A landscape with many peaks, sampled at points; each row gives a point and its height.
A climber steps from a point to the highest of its 2 nearest points, and stops where none of them is higher. Distance is the straight distance between rows; heights are no part of it.
pim: [134 127  84 126 157 152 120 110 143 149  92 126 135 109  82 148 164 129
 190 127 133 129 134 135 129  87 133 130 110 117 143 141 127 109 163 138
 107 104  83 153 114 153 124  98 155 141 194 116 141 168 120 153 120 104
 150 125 119]  h=4.29
Bebo: [ 85 129 179 149 137 122 171 145 107 125 142 146 148  96 101  98 149 130
 122 150  70 144 111 144 101 182 194 153 176 192 157 133 192 124 113 126
  88 126 128  76 101 139 184 156 161 133 119 111 208 121 172  96 102 118
 135 121 149]  h=3.41
Viz: [143 129 160 119  57 135 131 109 187 121 129  98 174 175 124  59  69 141
 119 140 120 170 149  99 118 125 134 130 146 183 130  64 162 134  53 102
 150 149 168 125 142 108 148 127 201 138 107 135  74 129 153 119 125 117
 139 124 137]  h=1.56
bimag: [159 106  71  67 146 142 148 112 162 165 173 129 146 127 107 146  98 139
 183 124 125 144 178  89  99 113 154 181 110 144 164  84  86 139 167  94
 159 110  64 163 102 158 119 121 178  92 186  99 103 125 184 110  81 128
  82 116  83]  h=0.49
rut: [123 113  65  83 114 132 105 150 189 169 140 165 171 137 106 139 131 104
 101 100 126 106 122  95 104  74 118 155 111 129 198 100 102 158 151 184
 129 124 113 179 142 197  89 124 158  93 169 166 105 143 125 101 149 135
 116 140 126]  h=0.95
suf: [102 116  70 111 141 146 130 123 152 132  97 167 121 102 104 159 175 105
 112  82 167 104 130 124 103  66 107 165 101 108 179 147  93 142 182 160
 140 131  98 163 118 180  92 117 109 135 162 104 114 127 120 129 130 143
 105 159  95]  h=5.57
Kituv: [ 97 132 170 156 120 123 119 147 123 105 104 146 107 109 147 124 142 109
  70 113 158 120  98 158 135 140  90 127 122  93 120 143 132 135 113 134
 130 162 160 138 139 106 122 131  92 153  79 145 114 102  95 127 128 149
 137 143 134]  h=6.80
zupub: [133 156 130 139 145 104 100 141 140 176  97 136 118 112 119 142 124 145
 105 118 105 104 109 116 145 149  89 126 123 127 163 171 152 219  94 128
 138  81 115 153 188 158 132 188  98 149 128 178 160 136 142 118 165 120
 135  57 155]  h=2.36
boziz: [152 142 120 127 157 139 144 140  99 196 166  97  81 133  95 156  92 136
 186 124  98 128 147  91 117 135 139 138 132 106 111 111 138 134 127 104
 105 111  86 119 154 126 159 175 159  99 151 136 140 149 141  94 111 101
 160  93 132]  h=5.91
Sazil: [108 111 164 122  99 132 134 177 146 120 162 140 177 161 100  78 107 110
  68 133  96 156 117 120 114 177 190 136 167 154 121  93 181  91  79 151
  83 157 178  97 108 125 147 119 184 103 119 146 150 136 134  83 117 118
 143 152 152]  h=1.98
Lufol: [ 84 124 159 118  80  96 146 111 159  72 115 159 153  94 165 109 115 127
 107 112 147 152 158 160 117 140 116 153 126 188 180 127 125 160 132 115
 182 125 152 131 106 111 160 157 127 145  71 115  77  62 163 147 115 165
  89 133  84]  h=3.36
ket: [134 164 139 111  90 126  97  64  99 114  97  99 122 132 133 152 107 135
 115 124 125 124 128  84 174  96  71 104  89  71  99 151  91 171  69 136
 143 141 176 140 163 106 101 110  87 178 122 112 112 106 109 178 175  88
 107 102 140]  h=2.21
tefup: [139 129 138  96 146  98 158  70 134 140 154 150 139 103 130 144 119 117
 143 128 149 144 164  93 123 139 129 163  98 100 154 118  94 168 172 103
 164 152  79 161  82 135 125 148 118 110 144  92 113  67 193 152  96 141
  70 106  71]  h=3.19
zudib: [134 126 122 149 122 106 101 212 116 101 123 135 114 128 180 112 124 146
  53 114 120 118 102 160 142 193 130 124 151 167  91 149 179 123  90 115
 130 104 158 119 165 145 109 138 101 123  71 164 165 143 114  83 147 146
 157 137 173]  h=6.53
fina: [127 126 195 176 130 109 147 133 121 151 112 142  85  99 139 119 114 106
  96 127 167 105 100 157 111 146  96 132 135 113 120 128 144 146 107 117
 124 142 115 130 127 105 161 182 118 139  62 154 139  87  98 113  99 168
 164 115 151]  h=5.78
Fezum: [131 126 135 146 146  90  99 167 139 142 103 159 117  97 151 140 141 147
  72 117 121 101  99 167 123 168 104 133 121 160 125 147 151 195 136 133
 131  81 116 151 154 142 125 173  77 139  88 176 165 101 135 117 151 157
 131  90 159]  h=2.75
zin: [152 120  97 108 147 133 147 169  71 143 121  97  40 143 142 159  91 142
 150 123 110  95 143 133 140 135 106 117 126 119  96 168 145 108 142 109
 135 101  98 101 179 131 158 160 120 123 122 145 140 153  91 100 111 146
 182 140 168]  h=2.81
Goz: [141 122 112 149 152 134 137  95 110 142 128  91 171  88 164 107 170 131
 252 164 134 159 131 166 144 103 162 103 154 162 139 151  96  93 235  91
 145 111  72 107  70 145 159 113 111 129 159 103 103 134 147 155 126 139
 133 117  39]  h=2.63
lusa: [164 141 174  93 148 117 119  83  84 157 151 146  98 145 153 127  66 105
 120 153 176 113 136 106 138 131  90 111  80  38  62 100  90 139 118 107
 147 186 108 151 130  82 150 127 114 129 120 131  83  89 142 141  58 141
 140 124 129]  h=4.04
suv: [156 121 132 157 124 136 121 127 147 116  97 112 145 157 114  93 132 162
 171 182 110 146 132 149 134 134 149  86 141 142  84 119 166  92  88 141
 106 115 137 128 119 108 140  88 165 149 152 130 143 165 121 153 133 108
 160 121 169]  h=3.26
teber: [117 124  95 116 121 129 110 125 127 126 104 137  70 114 154 169 130 103
  88  92 191  98 111 153 108  74  61 138 113 102 145 155  80 132 168 137
 167 130 127 152 164 128  99 147  83 118 102 138  84 121  81 118 137 167
 153 153 104]  h=7.02
bivud: [125 153  92  84 127 133 126  49 105 107 151 117 122  83 136 193 122 121
 148 108 172 137 160  92 169 103  99 145  87  56 141 162  57 139 155 135
 168 142 112 159 113 151  61  91  92 138 160  67  92  98 139 180 123 109
  66 129  66]  h=1.76
Fol: [135 124 188 168  93  97 133 129 122 121 135  98 123 143 191  91  77 119
 116 161 166  99 107 149 139 156 115  73 148 135  62 107 113  95  86 104
 135 155 172 120 126 100 157 140 101 157  49 166  96 110  69 128 102 149
 162 100 160]  h=4.64
Tik: [ 80 135 161 126  70 115 122  88 155  91 111 138 141 102 144 120 120 103
  92 103 175 146 129 134 130 111  90 149 115 144 188 130 121 170 101 122
 170 159 179 131 137  98 144 161 115 159  69 132  72  78 120 156 126 146
 113 138  83]  h=3.02
dumid: [166 126 125  76 114 121  87 111 140 187 166 150 133 161 124 140  68  93
  87  93 168 108 125  89 120  88  96 149  92  91 131  59  94 173 104 141
 153 148 115 165 156 113  96 152 139  79 127 171  83 117 125 115 104 137
 132 127 124]  h=0.77
Mepep: [120 137 164 189 141 120 165 117 111 144  86 114  65  84 107 132 144  97
 131 121 176 109 109 151 125 111  88 119 138 116 161 171 129 151 112 108
 131 152  93 113 157 105 170 179 103 164  85 134 128  97  87 130 103 160
 162 104 126]  h=4.99
zap: [116 132 152 108  98 121 109  82 138 132 134 128 120 130 151 136  96  95
 111 114 187 120 127 121 129  91  73 125 101  85 131 121  94 151 104 140
 160 165 152 145 144  92 116 139 115 131  99 138  67  96 116 155 116 138
 122 133  99]  h=2.70
suz: [114 134 179 176 192 113 141 131  84 115 135 136 116  94 142 124 180 144
 145 149 115 125 100 176 130 175 140 115 141 124  80 143 123 112 176 100
  98 144 102  95  81 110 136 103  86 135 104 112 177 100 143 138 115 139
 104 130 130]  h=6.79
bibur: [103 132 119 141  84 132 124 151 159 122  76 127 139 128 114  96 141 121
 100 113 122 135 116 113 129 114 106 138 125 149 186 157 173 161  86 146
 132 109 154 148 184 145 140 163 147 147 122 161 116 149 109 119 175 125
 146 124 135]  h=1.73
Sufin: [176 124  67  69 162 130  87 127 107 121 186 127 116 161 141 161  86 183
 136 127 115 124 176 117 138 147 133 120 100  99  31  79  73 111 151 125
 139 107 117 149 109 145  82  67 141  94 171 119  96 131 140 117 122 115
 112 131 134]  h=4.37
badi: [154 128 132  88 140 105 116  72 126 135 156 141 142 124 141 145  85 136
 136 129 155 139 170 123 138 130 122 135 100 100 100 106  69 163 136 120
 167 138 106 162  95 117 116 130 110 127 125 107  85  87 161 156  97 139
  94 108 101]  h=3.58
palo: [141 111  99 147 128 136 122 194 109  94 118 110 103 142 153 125 146 141
 115 127 120 125 121 180 128 160 140 104 156 166 117 163 162  82 127 124
 128  88 149 100 145 127 117 107 107 117 100 142 152 168  98 108 152 153
 160 150 162]  h=7.57
rovo: [106 125 164 145 135 117 143 184  89  92 158 162 140 112 132 100 138 128
  66 125  85 141 112 155 117 213 188 149 165 175 121 141 196 112  95 124
  93 127 154  75 114 141 152 137 139 122  92 121 208 116 165  83 120 127
 119 143 163]  h=4.21
rok: [155 116  77  84  90 144  82 117 220 175 121 131 150 147 106 137  98 112
 119 111 154 122 125  75 113  63  87 145  83 149 201  96  93 171 110 156
 158 116 126 195 172 165  93 127 171  98 161 157  69 144 110 122 142 137
 141 128 128]  h=1.20
fudo: [104 132 137 169  97 146 155 133 147 137  97 112 142 125  94 102 150 124
 144 132  87 138 125 120 123 128 145 138 148 160 187 146 174 130  89 129
 109 112 137 118 154 127 150 155 162 148 130 135 159 153 122 127 149 105
 151 104 147]  h=2.19
Sul: [160 135 131 143 120 123 134 115 127 140 118  88 120 129 119 122  89 172
 168 152  87 135 152 116 143 150 128  97 134 159 109 134 152 144  77 114
 136  86 140 116 163 121 155 165 149 150 118 137 144 151 129 133 147 101
 147  56 173]  h=5.71
diven: [136 101 180 203 143 121 154 177 100 115 128 125 115 105 151 100 144 132
 124 171 125 112  92 192 105 188 160 116 181 172  97 134 170  80 107 118
 104 112 130 104 101 126 149 124 111 132  83 140 186 133 111 116 108 150
 162 123 169]  h=6.02
luz: [106 155 143 147 108 104 104 129 143 141  65 153 108 107  99 123 144 125
  89  99 119 127 112  93 141 126  78 148 115 118 205 177 176 227  75 114
 139  98 129 168 203 163 139 185 112 177 125 151 133 131 144 127 160 118
 134  98 133]  h=1.99
Bak: [123 112 144 122 170 123 119 143 126  96 122 192 117 161 132 127 157 152
 102 136 132 130 130 156  98 144 139 136 111  85  69 115 110 104 166 123
 121 153 116 164  81 119  91  64 127 115 142  77 124 127 155 112  98 148
 123 185 135]  h=1.95
tirut: [126 119  85 116 162 135 154 109 106 122 142 116 156  91 153 142 171 154
 203 117 128 142 129 153 117 104 159 140 135 165 129 139  94  93 251 103
 137 100  86 106  73 155 130  97 108 109 158  92 133 124 155 148 142 139
  92 148  53]  h=2.41
roz: [108 141 105  96 100 130 106 153 147 112 159 121 156 156 135 117 107 133
  71  94 100 138 151 104 147 138 149 135 132 135 122 104 149 138  95 152
 136 119 177 107 155 138 108 126 142 107 107 145 102 150 133 104 169 114
 114 145 135]  h=1.22
fupo: [180 121  71  60 130 132  92 116 140 167 181 152 123 158 145 158  75 125
 106  98 159 104 157  98 107  90 100 155  97 112 108  50  59 154 140 145
 166 113 105 165 134 152  71 127 143  57 142 159  78 117 129  97 101 141
 105 129 118]  h=0.63
tepuz: [151 139 163 110 138 120 101 120 116 149 145 143 107 159 127 117  76 125
 100 139 136 118 135 102 141 151 123 125  90  48  53  85 143 128  86 120
 121 169 126 153 141  99 125 117 143 123 130 136 113 119 132 117  83 121
 154 135 170]  h=3.57
moni: [165 111 133 130  81 126 128 119 117 124 102  64 102 166 164 115  79 144
 149 167 128 105 125 108 162  97  97  77 127 131  90 136 115 100  89 124
 138 124 165 109 168 116 151 139 131 161 110 162 111 147  58 152 138 115
 173 107 181]  h=3.51
sef: [177 150  93  97 113 141  90 143 133 149 156  77 123 183 111 137  68 173
 116 134  74 141 153  69 152 138 132 104 119 123  74 100 144 129  66 139
 113 109 146 114 172 133 126 127 179 116 162 154 120 173 121 113 164  71
 152  99 165]  h=5.76
Godi: [115 124 109  94 135 118 192  92 141 129 135 141 132  87 126 156 138  96
 144 100 164 138 159  90  94 101 127 195 112 133 200 126  93 152 203 103
 165 145  79 135  86 148 141 163 125 125 146  82 121  79 177 135  90 155
  73 125  52]  h=2.80
Nivu: [ 89 118 154 176 116 138 170 113 133 107 105 123 157 107 122  89 181 117
 161 151 131 142 115 178 119 110 151 114 178 162 170 152 119  91 150 127
 120 140 131  91 100 101 161 120 120 150 110 119 118 114 108 159 117 143
 126 142  81]  h=3.23
Fimir: [ 88 136 160 199 115 138 169 129 122 124  83 130  93  86  98 106 178  83
 101 119 157 122  87 157 128 115 120 146 157 138 206 173 160 127 105 121
 106 153 125 104 158 112 162 157 116 165 101 137 141 118  84 126 125 137
 141 131 121]  h=4.28
doni: [127 142 173 175 162  88 109 154 107 133 111 152 105  73 137 128 144 148
  87 150 112 104  94 172 139 191 116 107 114 134  95 153 150 169 112 121
 109 112 111 137 132 130 133 146  79 161  92 157 192  97 124 134 121 135
 135  82 182]  h=3.14
tibos: [117 116 159 122 138 122 125 150 141 138 153 160 132 137 124 108 111 114
  82 121 125 126 120 134 111 153 142 152 125  95  92  85 148 118 124 132
 110 166 127 131 112 106 128 131 143  99 119 141 124 106 135  94 102 132
 129 156 145]  h=3.08
Livev: [128 132  89 105  87 142  99 110 185 161  81 138 100 127 107 143 119  88
 112  90 176 122 131  79 126  52  56 140  92 123 212 144 128 187  99 139
 171 121 123 182 201 161 118 168 140 143 156 143  74 156 117 120 141 125
 167 125 126]  h=1.44
Sape: [101 129  91 136 125 126 118 141 151 142 112 151 123 106 133 158 163 113
 102  88 145  89 109 152 119  85  96 137 122 127 169 157  98 148 174 159
 132  99 132 150 139 160  93 141  82 132 115 158 113 116  98 130 165 151
 111 133 105]  h=6.32
tezo: [150 111 107 161 128 146  92 190 129  70  94 124 129 208 125 105 185 124
 125 179 143 151  94 140 124 167 171  88 160 145 105 151 191  62  84 173
  95 125 179 115 125 118 101  59 139 107 176 125 164 208  99 125 135 128
 191 175 178]  h=3.46
kebe: [131 146 161 117 107 122 120  60  98 115 115 101 105 117 156 149  96 110
 133 127 170 126 129 115 168  94  65  97  97  58 106 152  67 141  97 120
 155 173 158 132 154  84 124 122  79 170 107 113  93  92 108 181 121 116
 120 112 117]  h=2.46
fodi: [126 117  83 112 138 158 156 110 161 128  96 143 122 102  81 135 152 105
 145 105 159 143 148 121 111  74 126 157  95 102 182 148 107 120 147 132
 144 138  87 165 132 150 102  98 154 149 181  83  98 145 137 137  98 124
 118 158 100]  h=4.92
zetod: [139 107 128 168 174 139 124 186  72  74 130 118  91 151 161 137 178 141
 146 153 111 129 103 200 130 196 155  90 180 166  88 169 156  63 132  95
 108 103 137  75 123 117 120  82  94 115 115 108 198 169 123 114 123 149
 146 159 157]  h=7.01
nop: [136 128 118  92 104 117  95 140 157 156 138 140 136 151 137 120  82 125
  74  99 139 119 136 105 126 120 120 145 116 121 129  78 142 158 101 144
 146 126 141 151 159 133 103 158 145  97 110 173  90 135 121 100 141 137
 139 126 139]  h=0.96
betab: [104 150 123 108 108 130 116 104 131 104 157 113 169 118 131 126 111 141
 112 113  94 141 161 116 165 140 146 123 127 125 118 123 115 140 105 142
 124 127 175 105 135 112 120 115 112 141 107 125 118  98 137 154 165  91
  67 114 111]  h=1.55
Nadan: [ 85 128 159 135 132 112 153 176 113  91 120 174 117 101 135 117 166 125
  56 100 107 126 115 150 113 173 138 162 131 145 145 155 168 136 136 132
 108 131 137 111 130 127 137 143 111 124  92 123 173 102 152 105 126 147
 103 165 143]  h=3.44
duzek: [100 129 177 101 118 110 143 124 140 146 170 164 165 126 128 111  89  96
  80 113 124 124 135 117 103 144 146 159 135 124 126  61 117 153 134 129
 124 165 141 110  90  99 150 162 136  96  90 145 113  72 143 101 107 143
  96 118 124]  h=2.66
sekuf: [129 124 125 157 128 124 141 112 164 106  89 119 153  92 132 126 136 158
 175 150 124 135 146 171 125 137 137 113 130 193 156 152 129 152 136 121
 153  77 125 139 118 123 144 134 114 173 112 128 127 123 128 166 137 140
 123  89 128]  h=4.13
tana: [114 123 109 116 185 137 111 141 111 129 129 178 117 134  98 156 166 133
 111 120 118 115 113 133 105 130 134 140  95  59  85 118 112 127 180 154
  91 151  96 163  95 142  92  87 128 109 174 103 164 142 140 112 123 114
 111 169 136]  h=1.72
Guro: [107 124 148  93  65 128 146  92 202 130 129 112 187 157  98  82  85 128
 128 126  90 154 156  74 120 104 150 140 132 195 186  66 130 162  84 113
 150 160 167 131 136 111 157 148 199 132 124 112  99 111 155 127 126 105
 104 105 120]  h=1.97
vis: [129 138 158 132 194 126 158 117  74 118 161 147 105 109 137 139 174 127
 138 127 121 124 114 141 101 159 131 143 125  79  79 133 113 101 219  94
 104 175  87 106  70 114 135 109  92  96 128  84 156  94 175 113 116 147
  86 164  96]  h=5.89
zes: [ 81 140 163  99  95 110 140 146 136 136 169 145 186 138 106  93  96 107
  56 112  88 122 118  96 123 153 169 160 160 147 151  67 158 139 109 146
  92 169 183  94 118 122 160 165 170 102 101 153 144 108 140  83 126 111
 105 136 132]  h=2.17
kot: [154 128  80  90 155 120  97 160 112 105 174 124 114 172 138 149 107 176
  99 124 102 135 159 133 135 166 151 105 123 125  37 105 136  96 124 134
 127 111 139 114 112 134 102  89 132 107 141 127 124 150 144 100 146 115
 128 139 158]  h=4.87
vid: [129 127 121 158 109 150 139 133 165 164 123  92 175 145  97 118 135 132
 174 157  97 127 119 125 113 104 154 114 155 156 158 109 148 112 134 150
  94 119 139 111 127 129 149 140 179 118 146 163 138 160 110 126 153  97
 148  98 140]  h=2.64
ragul: [152 146  85  60 110 140 130  47 107 137 205 108 150 101 141 183  84 109
 165 102 166 146 173  60 165  94 119 169 102  92 172 116  44 151 141 122
 181 147 105 157 111 158  71 126 117  95 165  75  89  96 155 170  95 103
  44 103  40]  h=1.92
memal: [150 151 144 126 187 129 146 119  64 185 164 108  74 106 111 156 110 120
 154 127 122 115 124 104 135 147 115 137 127  63  83 128 134 128 151 113
 103 142  76 107 136 114 156 171 106 112 129 138 151 115 125 110 110 123
 139 109 133]  h=5.14
Nikiv: [113 122  94 121 166 147  90 179 114 103 130 165 119 177 113 147 176 128
  94 123 114 132 113 137 124 136 150 120 116  77  99 149 138 100 144 169
  99 136 138 142 124 153  70  68 127 107 163 110 153 184 118 103 160 119
 132 196 144]  h=1.47
Nuge: [147 148 174 140 165 107 139 106  70 155 136 136  72 114 134 138 108 113
 120 138 164 108 126 119 129 137  91 128 106  44  75 132 110 135 141 107
 123 177  91 128 128  90 149 156  93 119 104 128 121  76 123 125  74 159
 143 120 140]  h=4.50
Zibu: [105 108 164 159 166 142 121 141 110  96 136 163 145 170 128 104 181 124
 145 167 120 143 113 179 114 156 170 106 141 114  90 137 139  75 152 122
 101 151 127 119  65 103 115  60 122 122 157  80 146 148 148 128  99 137
 135 184 123]  h=2.24
kenu: [106 116 131 144 123 135 132 140 125 111  93 129  68 132 137 133 148  92
  94 113 183 116 100 165 120  95  85 115 132  75 133 167 110  90 141 135
 139 162 144 135 152 106 116 119 106 134  95 128  94 138  68 119 120 154
 175 163 120]  h=7.76
lur: [137 111 146 179 192 124 125 145  62  99 121 113 110 121 167 136 192 159
 187 173 115 128  96 211 141 160 153  76 163 154  70 157 125  82 187  88
 108 103 106  85  93 111 125  78  83 134 120 100 180 150 120 140 115 142
 141 149 143]  h=7.77
Vomo: [138 141  82  63 117 140 135  71 127 142 183 148 131 107 132 192 100  76
 133  66 184 114 159  50 137  72 101 198 100 129 217  97  63 181 160 146
 184 132 108 148 115 161  69 171 108  85 153  95 116  98 173 144  91 137
  45 105  58]  h=2.14
koso: [121 121 121 120  94 110 126  97 181  93  94 135 149 100 154 127 110 155
 151 128 154 146 157 161 123 111 110 120 112 187 158 146 114 156 125 122
 187 102 151 159 119 126 124 133 120 160  98 121  67 103 126 164 130 152
 124 107 112]  h=3.75
bodag: [183 141  95 110  99 135  88 174 132  93 112  69 108 211 127 112  89 157
 109 150  95 142 120  62 166 149 126  88 119 132  58 126 174  99  45 146
 124 127 171 115 165 133 124  96 169 134 164 146 116 191 102 120 160 100
 179 147 200]  h=4.74
noz: [140 132 128 159 113 132 142  97 133 111 112  82 168 111 136 100 128 173
 213 177  93 147 151 158 144 133 160  90 156 194 133 139 144 121 103 109
 131  87 136  92 121 122 162 129 142 160 122 124 146 148 139 171 155  95
 133  65 135]  h=4.76
nuvo: [ 91 147 124 112  86 125  88 114 172 130  78 163 118 114 123 143 129 104
  89  86 168 128 133  92 131  94  68 167  98 144 229 144 154 224  97 128
 170 114 136 177 187 150 123 186 125 155 118 147  97 131 141 126 150 132
 136 126 119]  h=1.68
kapaz: [140 125 126 111  91 143 134  94 184 152 134 100 155 143 107 125  86 134
 163 125 109 146 167  95 130  93 125 133 117 142 157  99 111 140  99 127
 143 122 138 137 142 115 124 136 167 128 144 128  85 133 132 138 137 103
 116 100 123]  h=2.40
rak: [181 119  72  67 136 132 136 100 136 174 194 123 126 132 143 171  69 135
 162  97 156 124 173  91  95  94 117 169 122 145 128  73  70 145 168 108
 176  94  84 142 116 144 110 163 135  65 137 126  88 101 163 109 101 141
  94 102  80]  h=0.48
Leta: [139 111 125 144 165 131 167 128  80 114 133 133  81 123 148 133 143 135
 157 131 150 126 128 155 104 121 110 124 129  82  92 158 102  83 194  84
 137 147  79 113  97 109 134 112 110 112 128  93 117 121 147 107 102 160
 141 172  97]  h=5.26
Geg: [181 126 119 133 115 144  93 177 133  74  91 104 103 224 119  98 137 145
 132 185 123 156 105 110 141 156 141  85 137 134  69 133 184  63  54 152
 114 135 170 132 140 113 118  54 168 131 184 116 134 208 107 148 135 118
 190 183 196]  h=3.96
vakip: [164 115 137 127 111 138 135 103 160 146 126 105 142 154 114  92 106 140
 169 163 112 154 146 121 133 108 135 102 118 125 108 106 120 104 100 118
 121 135 116 143 121 109 137  96 176 145 154 120  89 145 131 148 114 106
 136 129 137]  h=2.78
poken: [ 76 138  98  97 136 128 161 163 124 110 134 159 134 109 117 143 159 121
  82  87  97 129 146 115 105 122 149 173 125 152 186 147 151 138 158 136
 119 111 122 109 142 158 142 152 130 108 131 120 161 131 155  92 150 139
  90 165 122]  h=2.83
zepur: [103 143 115 116 137 120 136  74 131 125 130 126 130  78 137 174 143 114
 152 110 161 130 149 137 142 103 110 137 100 107 149 161  57 151 184 129
 163 134 114 137 102 131 109 133  72 150 125 103 104  78 131 169 130 143
  73 115  68]  h=1.96
puz: [136 103  85  85 137 128 123 112 189 170 138 163 164 120 101 146 116 119
 146 114 140 112 150 115 104  99 129 162  86 138 167  78  80 154 161 151
 147 129  81 188 102 160 105 117 166 104 166 119 113 110 146 124 104 140
  96 130 104]  h=0.70
zugof: [122 132 115 127 146 146 102 166 120 102 108 148 140 164  82 124 170 134
 107 146  95 154 115 122 141 152 166 114 126 102 117 151 186 110  99 175
  87 136 143 139 134 137 104  75 153 128 190 100 164 185 141 132 158  90
 140 173 154]  h=1.19
setig: [122 119 144 170 133 141  92 194 123  92 114 129 145 176 133 108 178 124
 100 159 120 119  70 145 160 168 166  91 153 116 103 162 158  76 100 164
  69 132 184 119 123 131  88  79 107 125 139 150 175 172  80 123 166 124
 163 150 161]  h=3.01
sefo: [100 115 180 221 101 137 169 133 120  92  84 135 116 101 119  69 182  96
 126 151 151 130  91 197 121 127 135 111 180 163 171 163 154  96 108 119
 114 142 142 108 120 104 162 117 124 164  95 119 135 122  81 146 104 150
 156 142 121]  h=3.71
Zim: [132 113 172 183 157 122 156 182  84 135 153 146 101  93 140 120 148 138
  88 132 100 114  80 173  83 199 144 150 164 177  98 132 188 108 125 106
  89 111 104  89 114 137 158 163 108 110  80 130 222 105 145  74 125 152
 148 128 167]  h=5.13
satus: [130 118 209 205 126 115 146 152  94 103 137 120 120 117 182  86 116 121
 129 166 150 102  94 175 126 181 146  88 170 152  66 126 137  81  92  90
 117 144 151 105  98 112 156 113  96 158  52 148 143 105  96 124  95 154
 150 110 155]  h=5.27
zov: [116 141 119 144 116 150 112 115 129 151 113 109 172 142  75 117 166 138
 144 135  70 135  92  89 160  92 134 113 123 103 144 137 149 136 106 161
  69 123 141 124 143 136 131 115 150 150 179 135 181 159 124 149 200  61
 118 105 142]  h=0.57
Kotar: [140 126 163 135  78 118 113 129 138 109 101  95 113 156 166  84  87 136
 110 143 147 124 117 115 152 133 101  91 126 128  73 112 152 118  60 114
 133 140 179 143 156 104 144 134 134 163  81 156 105 142  91 142 130 134
 171 124 178]  h=4.01
Fusot: [163 122 117 114 130 128 134 142  90 127 144  79  80 159 144 134  81 149
 162 153 102 108 151 127 161 140 122  88 134 125  65 150 130  89 115 116
 130 112 135  90 160 115 153 127 136 140 126 141 115 164  90 130 126 120
 160 127 164]  h=3.12
Fuseb: [105 136  84  83 131 127 160 110 142 140 148 158 111  99 139 191 136  97
 121  60 164 109 160  69  93  87 107 202 102 142 215 128  95 176 189 122
 166 110 104 132 128 168 113 190 100 102 142 109 139  93 171 129 121 154
  63 112  72]  h=2.43
Kor: [142 131 113 130 122 152  91 129 127 129 109 112 157 172  83 123 160 135
 132 154  88 145  89  92 156 114 139  96 115  75 101 129 147 105  91 167
  72 143 148 137 128 122  99  65 154 140 197 129 154 178 114 154 181  66
 135 146 161]  h=0.89
Kegi: [108 125  99 104 144 143 182 139 115 141 165 124 127 105 117 151 129 122
 155  86 106 140 161 106  98 106 157 179 143 151 173 124 122 107 189 109
 136 111  97  98 116 132 151 151 144 103 137 109 130 123 156 102 135 135
  98 141  83]  h=2.35
niro: [106 120 101 145 123 155 150 141 145 152 121 107 175 128  85 118 166 104
 192 145 104 136 118 128 109  79 178 131 175 180 197 108 153  84 179 151
  81 114 116  87 116 140 159 111 186  98 180 139 149 187 115 127 132 110
 146 137 111]  h=2.23
toz: [108 126  83 107 155 137 140  95 136 140 145 111 145  84 144 178 153 127
 176  90 148 113 132 133 120  86 123 151 132 146 148 137  64 117 237 137
 139 112 102 133  81 156 107 122  88 115 129 116 127  93 130 150 138 144
  72 133  61]  h=2.18
Vodok: [159 146 109 116 124 137 115 123 129 184 140  88 115 153  92 141  77 151
 167 125  87 129 142  70 140 124 122 118 116 106 118 106 135 167  87 126
 120  95 122 134 183 135 138 169 162 123 158 150 137 161 143 109 143  77
 153  68 147]  h=6.88
Lifis: [145 120 100 152 147 136 100 133 144 127  62 122 139 134 113 131 174 156
 173 173 129 127 113 173 132 101 130  83 122 133 115 144 130 107 142 164
  97  96 127 149 123 128 107  76 135 147 173 139 151 173  90 164 150 112
 168 126 157]  h=3.79
Guzer: [128 132 149 162 153 110 120 105 130 143  90 135 125  95 117 129 139 147
 146 151 123 128 127 159 136 150 117 106 110 129 102 144 123 156 121 130
 119 106 113 152 120 115 135 131 104 173 117 126 151 109 120 165 123 130
 129  93 151]  h=3.64
niv: [118 106 121 146 143 142 175 137 116 148 146 117 141 114 111 117 139 116
 192 140 111 147 140 139 100 111 170 147 172 166 166 115 150  76 181 112
 113 116  90  82  93 137 169 122 169 100 156 111 125 158 154 108 119 126
 140 154  90]  h=2.00
vitan: [122 128 143 186 139 133 156  94  96 120 128  92 149  97 166 104 184 121
 217 163 134 143 117 179 153 106 148  85 170 129 141 173  94  85 193  99
 131 133  97  91  88 117 154 112  96 154 129  95 101 130 117 164 127 140
 133 143  66]  h=2.84
lem: [166 121  97  79 144 111 120 110 126 132 159 133 117 133 160 155  75 168
 130 130 137 123 169 141 117 143 126 125 115 131  54  94  90 137 152 107
 160 102 113 133 110 122 124 135 111 103 125 128  96 100 153 122 119 148
 114 110 124]  h=3.95
tege: [ 96 119 176 136 106 128 164 144 140 116 135 135 190 133  95  68 142 114
 119 163  77 155 115 137 120 149 200 128 180 179 153 107 185 102  93 156
  82 157 159  88  93 122 178 124 185 122 141 125 182 133 137 116 113 109
 143 138 140]  h=2.62
zavo: [141 127 102 106 148 124 110 190  95 114 163 147 105 157 159 139 120 156
  63  94 109 105 124 135 120 181 135 127 140 115  64 124 158 114 129 123
 118 109 142 102 143 137 106 134 101  81 111 146 156 137 140  75 156 138
 133 144 160]  h=5.58
rumar: [133 154 150 136 109 126 114  98 102 103 115  91 131 128 134 135 129 159
 138 131  93 138 131 114 184 142 109  89 111 101  93 151 127 131  73 126
 129 128 162 125 146  96 121 107  94 181 108 122 126 119 123 174 170  87
 104 104 154]  h=1.90
loro: [ 93 113 168 159 128 139 119 171 124  81 134 144 157 163 144 101 169 128
 110 157 121 133 106 176 137 173 176  98 169 148  98 132 147  71 118 146
  91 145 176 101  85 113 115  77 116 126 110 122 157 140 113 136 134 130
 126 165 139]  h=2.60
pina: [ 87 157 117 128 124 139 128 100 137 154 124 110 167 106  84 141 162 110
 153 107  86 121 122  95 151  90 143 131 126 119 192 139 116 150 152 149
  91 126 137 113 132 141 139 144 134 154 155 134 164 135 122 154 175  76
  84 103 107]  h=0.26

For each start below, name the point where the climber stops.
zepur | kenu
Nikiv | Vodok
Fuseb | palo
zes | Vodok
rak | sekuf
Viz | kenu
Guro | kenu
nuvo | sekuf

Call two points neighbours if one is among the 2 nearest of the other. Go from one point of each pair to the other, from neighbour to neighbour, staying as high as possible. Name the lowest point that can't be avoided.
lur and palo | zetod
palo and kenu | bivud
vid and diven | niv
